The views of a scene show one set of named points, each view turned or mirrored, and shifted as a whole, with a little noise and some points left out.

Scene 1
View 1
tizu: 18 -13 -36 23 -20 -37 -14 -25 -29 -39 -55 24 -8 -31 8 15 14 -16 2 5 -17
nas: -7 16 2 -14 -2 -12 1 -46 -22 6 -44 -23 -5 -13 12 4 59 -12 -8 15 -38
gusom: -12 14 1 -21 7 -12 -3 -63 -10 30 -56 -34 10 -8 5 12 71 -5 -18 20 -33
duri: -8 28 15 -16 -11 0 11 -29 -34 -16 -24 -20 -27 -14 24 -16 53 -21 5 8 -54
tur: 25 -24 -46 36 -30 -44 -20 -10 -35 -66 -56 46 -9 -36 12 13 -23 -16 8 0
 -12
medu: 5 22 4 2 -24 -7 11 -8 -46 -51 -16 2 -43 -24 25 -20 38 -32 18 0 -53
vuv: 4 4 -14 2 -13 -21 -6 -33 -27 -19 -46 0 -8 -21 12 4 32 -14 -2 10 -30
mir: 19 -2 -26 24 -30 -29 -6 -7 -42 -64 -36 28 -29 -34 18 -1 10 -27 15 -2 -30
mif: 13 4 -18 11 -20 -24 -3 -23 -33 -36 -41 9 -22 -28 13 4 35 -24 7 3 -31
daru: 9 -7 -24 12 -16 -29 -11 -28 -28 -31 -52 14 -4 -25 11 9 11 -12 -1 8 -24
sirur: 4 -10 -30 6 -1 -35 -17 -57 -9 12 -73 -5 18 -21 -3 31 47 -4 -17 17 -10
batu: 9 16 -3 8 -29 -11 6 -3 -48 -62 -18 13 -43 -28 27 -20 19 -31 20 -2 -49
rig: 6 6 -17 2 -9 -24 -3 -44 -20 -2 -54 -10 -9 -23 3 17 69 -19 -5 10 -25
kunik: -2 -14 -14 10 -25 -23 -18 3 -46 -75 -36 41 2 -18 34 -22 -89 4 6 8 -38
zod: 34 -14 -52 37 -24 -48 -12 -32 -23 -32 -65 24 -20 -43 -6 36 65 -32 4 -1
 -4
Pebo: -10 29 21 -14 -22 6 12 -4 -50 -52 -6 -4 -37 -13 37 -38 7 -22 17 4 -66
doz: -3 5 -7 -3 -10 -18 -6 -31 -27 -20 -45 -1 -3 -16 16 -1 15 -8 -4 12 -35
View 2
nas: -4 -9 18 76 -46 25 46 -32 29 -13 12 -20 -8 -21 17 -30 3 -12 0 4 22
gusom: -3 -10 33 67 -49 40 51 -41 33 -18 -4 -9 -24 -30 21 -32 -9 -3 11 24 33
zod: -20 -44 -9 53 -24 22 62 -21 18 -15 18 -39 53 26 18 -17 7 46 37 -49 7
mir: -17 -11 -36 71 -28 -3 36 -9 13 2 41 -55 53 20 -8 -22 21 -6 9 -54 -13
kunik: -28 36 -77 60 -30 -10 -2 -2 4 36 41 -70 38 17 -64 -26 5 -53 29 -32 -36
doz: -12 1 -8 67 -39 17 34 -25 22 -1 18 -34 7 -8 -5 -28 2 -16 13 -7 7
medu: -3 -8 -12 97 -40 -8 38 -15 23 -9 49 -44 32 -4 12 -28 33 -29 -32 -41 -2
Pebo: 0 15 -21 105 -46 -16 22 -13 24 1 55 -48 18 -14 -4 -32 36 -62 -43 -30 -8
duri: 2 -3 10 96 -48 6 41 -25 30 -14 34 -29 2 -22 18 -32 23 -34 -30 -12 13
vuv: -10 -9 -5 71 -38 15 41 -24 23 -7 22 -34 15 -4 4 -27 8 -8 8 -17 8
tizu: -22 -14 -27 52 -27 16 40 -17 14 2 22 -45 39 18 -9 -21 1 11 38 -33 -5
mif: -12 -15 -12 72 -33 9 43 -19 20 -7 29 -41 31 6 5 -24 14 -2 8 -34 1
batu: -7 -5 -26 92 -37 -12 34 -10 19 -3 52 -52 41 5 1 -27 34 -31 -23 -49 -9
sirur: -18 -17 8 44 -35 43 50 -35 23 -8 -8 -21 2 -3 4 -24 -19 24 49 5 20
rig: -9 -25 12 65 -37 27 56 -30 26 -17 11 -25 14 -4 21 -24 3 16 17 -14 19
View 3
zod: -48 5 -16 -8 10 -1 -47 2 -29 -24 34 -49 -2 -47 -18 3 -43 42 -17 32 17
medu: -39 -10 -20 43 2 -29 6 -10 12 -36 45 -6 -29 -4 5 -2 23 45 9 17 22
batu: -44 -3 -20 49 0 -31 -1 -7 12 -38 25 -12 -26 -3 6 2 26 38 4 14 13
gusom: 9 -31 -21 -34 33 -8 25 -20 -28 -49 80 33 -50 -44 -20 11 -34 48 -32 32 54
rig: -18 -15 -18 -17 21 -7 -5 -12 -24 -37 61 -3 -29 -41 -17 6 -32 47 -21 30
 37
nas: -5 -24 -21 -11 23 -14 18 -16 -16 -46 67 21 -43 -32 -13 8 -16 46 -22 26
 44
duri: -17 -24 -20 21 14 -25 26 -18 3 -44 68 21 -44 -12 -2 1 12 51 -1 20 38
doz: -12 -11 -22 1 21 -21 8 -11 -13 -51 29 11 -37 -26 -9 17 -8 30 -31 22 29
kunik: -27 19 -28 46 9 -44 -4 4 4 -66 -70 0 -31 0 8 40 33 -11 -50 3 -9
Pebo: -30 -12 -22 58 3 -41 26 -13 23 -48 27 15 -43 11 13 7 47 35 3 8 19
vuv: -20 -9 -21 1 18 -17 -1 -9 -15 -45 33 0 -31 -30 -10 13 -13 35 -25 23 27
daru: -23 0 -21 2 16 -17 -13 -5 -18 -46 9 -9 -25 -31 -9 19 -14 24 -34 22 18
tizu: -30 6 -21 -1 15 -13 -26 0 -22 -42 3 -22 -17 -36 -13 18 -24 24 -35 23 14
mif: -33 -4 -19 13 11 -18 -10 -5 -9 -38 31 -15 -23 -25 -6 8 -8 37 -14 23 20
tur: -45 21 -22 19 8 -21 -41 8 -16 -43 -37 -40 -7 -28 -6 24 -12 9 -39 17 -5
mir: -48 9 -20 33 3 -24 -25 1 -2 -37 2 -31 -14 -17 -1 10 4 29 -13 17 5
View 4
tur: 15 16 -34 53 33 -6 17 10 -26 34 -20 9 -42 43 -10 -85 -32 -10 -11 -11 -17
mif: 13 -25 -41 35 32 -5 -30 46 -1 15 -18 5 -11 27 6 -47 -13 0 -13 -4 -17
sirur: 49 -27 -62 4 27 26 -53 39 -33 21 -18 53 -15 10 33 -70 3 20 -2 10 7
medu: -14 -31 -28 46 34 -21 -30 71 23 0 -14 -18 6 24 -1 -24 -16 -7 -22 -10 -25
zod: 53 -42 -56 25 27 -5 -35 3 -16 36 -32 12 -33 52 -6 -54 -9 6 1 4 -25
daru: 16 -7 -42 33 32 4 -19 42 -18 19 -15 23 -18 21 13 -66 -15 2 -13 -3 -7
nas: 17 -40 -50 11 30 12 -63 77 -2 0 -12 29 11 0 33 -39 3 15 -12 5 2
Pebo: -41 -12 -17 53 38 -20 -19 97 28 -12 -4 -18 17 6 9 -27 -21 -12 -31 -14
 -16
kunik: -36 58 -11 71 40 -4 43 55 -20 12 0 10 -25 13 4 -94 -44 -21 -30 -21 -2
mir: 3 -8 -31 52 34 -16 -4 34 -1 20 -19 -8 -22 40 -10 -54 -25 -10 -16 -11 -25
tizu: 24 -8 -44 36 31 1 -13 25 -20 26 -19 18 -28 32 3 -69 -18 -1 -9 -3 -13
batu: -18 -18 -25 53 36 -24 -13 62 19 4 -14 -20 -3 29 -5 -33 -23 -12 -23 -12
 -26
vuv: 15 -21 -44 26 31 5 -37 56 -7 11 -15 21 -6 14 18 -52 -8 5 -13 0 -6
rig: 35 -44 -55 11 29 9 -60 50 -8 14 -20 27 -4 17 22 -44 3 14 -6 6 -7
doz: 8 -14 -41 26 33 9 -34 65 -10 7 -11 26 -2 5 24 -57 -9 5 -15 -1 -1
duri: -8 -39 -36 27 33 -5 -54 91 19 -8 -10 4 19 3 23 -23 -3 4 -20 -2 -10
View 5
medu: 29 53 -27 -89 16 8 -27 -25 -43 26 0 -48 15 21 29 -35 -4 25 14 -8 -12
mif: 43 31 -24 -60 12 21 -8 -8 -39 5 17 -42 -3 11 40 -30 -7 19 21 7 3
duri: 42 50 1 -72 29 -7 -38 -38 -33 25 19 -46 -8 29 19 -28 11 48 13 1 -9
sirur: 72 2 8 -11 20 23 1 -4 -26 -18 54 -32 -46 8 42 -18 4 35 27 32 22
tur: 38 6 -48 -41 -5 39 29 14 -33 -26 10 -20 10 -4 56 -46 -31 -20 31 -12 22
mir: 31 31 -45 -71 3 30 4 0 -42 1 1 -37 17 6 46 -40 -21 -3 23 -9 4
nas: 58 32 13 -44 31 -1 -28 -28 -28 10 38 -41 -30 24 25 -21 15 52 17 18 4
Pebo: 21 58 -19 -93 23 -15 -34 -44 -30 24 -7 -35 27 31 14 -47 -3 25 11 -37 -11
rig: 61 25 -1 -41 21 20 -16 -10 -38 6 39 -47 -33 14 39 -15 8 42 22 34 6
zod: 55 17 -37 -47 -1 55 11 23 -55 -1 28 -55 -20 -4 65 -15 -14 10 28 43 9
tizu: 48 12 -31 -42 5 32 11 4 -35 -15 22 -30 -6 3 49 -34 -16 3 28 6 16
kunik: 19 12 -41 -49 7 -2 18 -21 -9 -33 -7 9 40 9 28 -76 -35 -27 25 -73 26
daru: 47 16 -20 -40 12 20 3 -6 -29 -12 24 -27 -8 9 40 -36 -11 11 25 0 16
gusom: 71 23 31 -25 38 -3 -32 -31 -23 4 57 -40 -51 25 22 -14 23 65 19 31 9
doz: 50 24 -3 -43 23 3 -13 -22 -24 -4 28 -29 -14 17 29 -34 0 29 21 -2 11
vuv: 50 24 -9 -46 19 12 -11 -15 -31 0 28 -35 -14 14 34 -30 -1 28 22 7 8
batu: 25 49 -37 -90 12 11 -16 -20 -41 19 -5 -42 23 18 33 -41 -12 12 16 -17 -8

In a view up to two points have been moved. Name them for each view, in the order of its rows, or write none.
view 1 -> zod, doz
view 2 -> vuv, rig
view 3 -> Pebo, tizu
view 4 -> none
view 5 -> tur
